Points on a hilly landscape, in no order, each with its height.
From any point a climber takes the steepest step (rise divided by distance) to one of its 4 nearest points. It stops when none of these is higher. Distance is the straight distance between rows; heights are no part of it.
K_74 (h 353): [127 131 114 158 126  98 188 122 182 127 121 161]
K_471 (h 667): [ 95  96  97 187 174 115 109 205 101 118 151 168]
K_219 (h 333): [145 131  71 112 125 193 136 105 145 143 134 130]
K_484 (h 488): [130 169 111 115 148  66 132 137 133 150 136 128]
K_702 (h 426): [140 123  91 115 129 209 117 104 137 130 120 134]
K_853 (h 487): [102 113 121 173 158  72 113 185 122 110 116 159]
K_280 (h 138): [119 143 156 132  90 145  65  84 111 103  65 102]
K_771 (h 196): [130 110 147 126 113 187  90  92 128 101  66 137]
K_251 (h 467): [146 160  86 124 130 137 163 113 161 150 142 118]
K_125 (h 181): [138 120 151 135 119 191  87 120 115 102 101 101]
K_343 (h 283): [135  88 176  84 117 133 120 136  80 148 164  77]
K_513 (h 742): [147 135 121 118 144 197 110 123 124 126 134 106]
K_36 (h 475): [113 133 127 172 141  88 172 136 168 121 113 172]
K_488 (h 741): [144 175  99 115 147 120 149 121 147 150 148 110]
K_666 (h 614): [144 134  76 127 105 135 176 107 183 141 136 133]
K_836 (h 515): [113 143 127 171 149  70 150 154 153 121 110 157]
K_988 (h 553): [145 133 146 109 137 181 101 138 105 122 149  92]
K_104 (h 546): [143 118  65 122  88 145 171 111 180 136 139 142]
K_408 (h 113): [118 140 155 131  87 142  61  96  97 100  83  87]
K_382 (h 2): [124 103 115 137  83 119 201 129 180 110 155 200]
K_688 (h 509): [144 148 133  96 152 165 119 135 111 140 165 100]
K_870 (h 105): [105 118 128 177 141 111 186 131 163 121 118 202]
K_248 (h 470): [146 157 110 109 151 172 127 125 129 142 156 107]
K_981 (h 377): [123 135 112 134 145  36 112 151 117 139 119 143]
K_252 (h 567): [137 161 124  88 157  95 127 133 108 160 162 123]
K_350 (h 660): [130 102 156 113  83 140  79 125  78 112 127  67]
K_134 (h 242): [ 99 119 130 184 155 106 173 142 157 119 115 198]
K_189 (h 562): [139 165 122  87 154 125 129 133 115 155 167 111]
K_43 (h 620): [136 134 146  71 154 116 125 134  97 160 176 113]
K_610 (h 150): [125 135 157 135  93 156  76  83 120 103  58 111]
K_984 (h 418): [140 123 162  83 139 148 115 144  91 137 166  91]
K_8 (h 462): [122 159 113 133 145  50 129 147 136 138 125 137]
K_399 (h 134): [125 114 117 154 111 107 200 122 182 121 134 180]
K_425 (h 459): [130 171 110 131 143  70 146 137 150 140 130 130]
K_839 (h 441): [133 162 104 144 136  89 165 126 171 138 127 132]
K_873 (h 455): [138 119  90 136  93 121 188 115 190 128 138 152]
K_678 (h 358): [137  97 172  80 128 135 120 136  81 148 169  87]
K_954 (h 132): [125 145 158 122  87 141  89  60 129 109  47 124]
K_142 (h 162): [135 112 163 116 101 157  84 133  83 109 131  69]
K_243 (h 622): [ 90 121 123 194 165 100 140 167 138 114 119 185]
K_919 (h 416): [ 86 116 109 195 174 113 122 187 123 115 131 183]
K_561 (h 250): [134 106 130 122 122 205  96  99 128 108  83 142]
K_541 (h 164): [126  84 160 103  84 132  94 119  68 124 137  56]
K_692 (h 384): [139 116 162 107 115 168  95 139  90 114 145  79]
K_673 (h 587): [138 108 169  70 147 122 127 130  87 161 172 106]
K_745 (h 193): [136 116 149 135 118 194  85 105 122 101  80 120]
K_26 (h 137): [130 124 158 129  98 162  70 122  97 101 104  83]
K_72 (h 510): [128 142 119  92 156  57 114 128 100 171 148 136]
K_761 (h 16): [100 108 125 167 131 120 192 128 155 120 130 224]
K_42 (h 228): [132  74 180  91 104 126 121 124  76 149 153  63]
K_614 (h 511): [144 140  89 137 115 117 180 110 183 138 131 135]
K_147 (h 499): [107 130 122 161 151  55 119 168 131 116 112 152]

Where does a climber stop that starts at each point below?
K_36 -> K_243
K_484 -> K_43
K_147 -> K_243

Call two points neighbours if one is among the 4 nearest of the other. Go from one point of each pair to the other, from neighbour to neighbour, staying as high as possible. Name the lowest point that can't be avoided.
K_243 / K_43 -> K_8
K_513 / K_350 -> K_692
K_513 / K_488 -> K_688
K_666 / K_488 -> K_251
K_488 / K_43 -> K_189

Two climbers start at each pair of points below. Name the first point that both come to, or write none.
K_761 / K_981 -> K_836
K_610 / K_678 -> none
K_8 / K_72 -> K_252
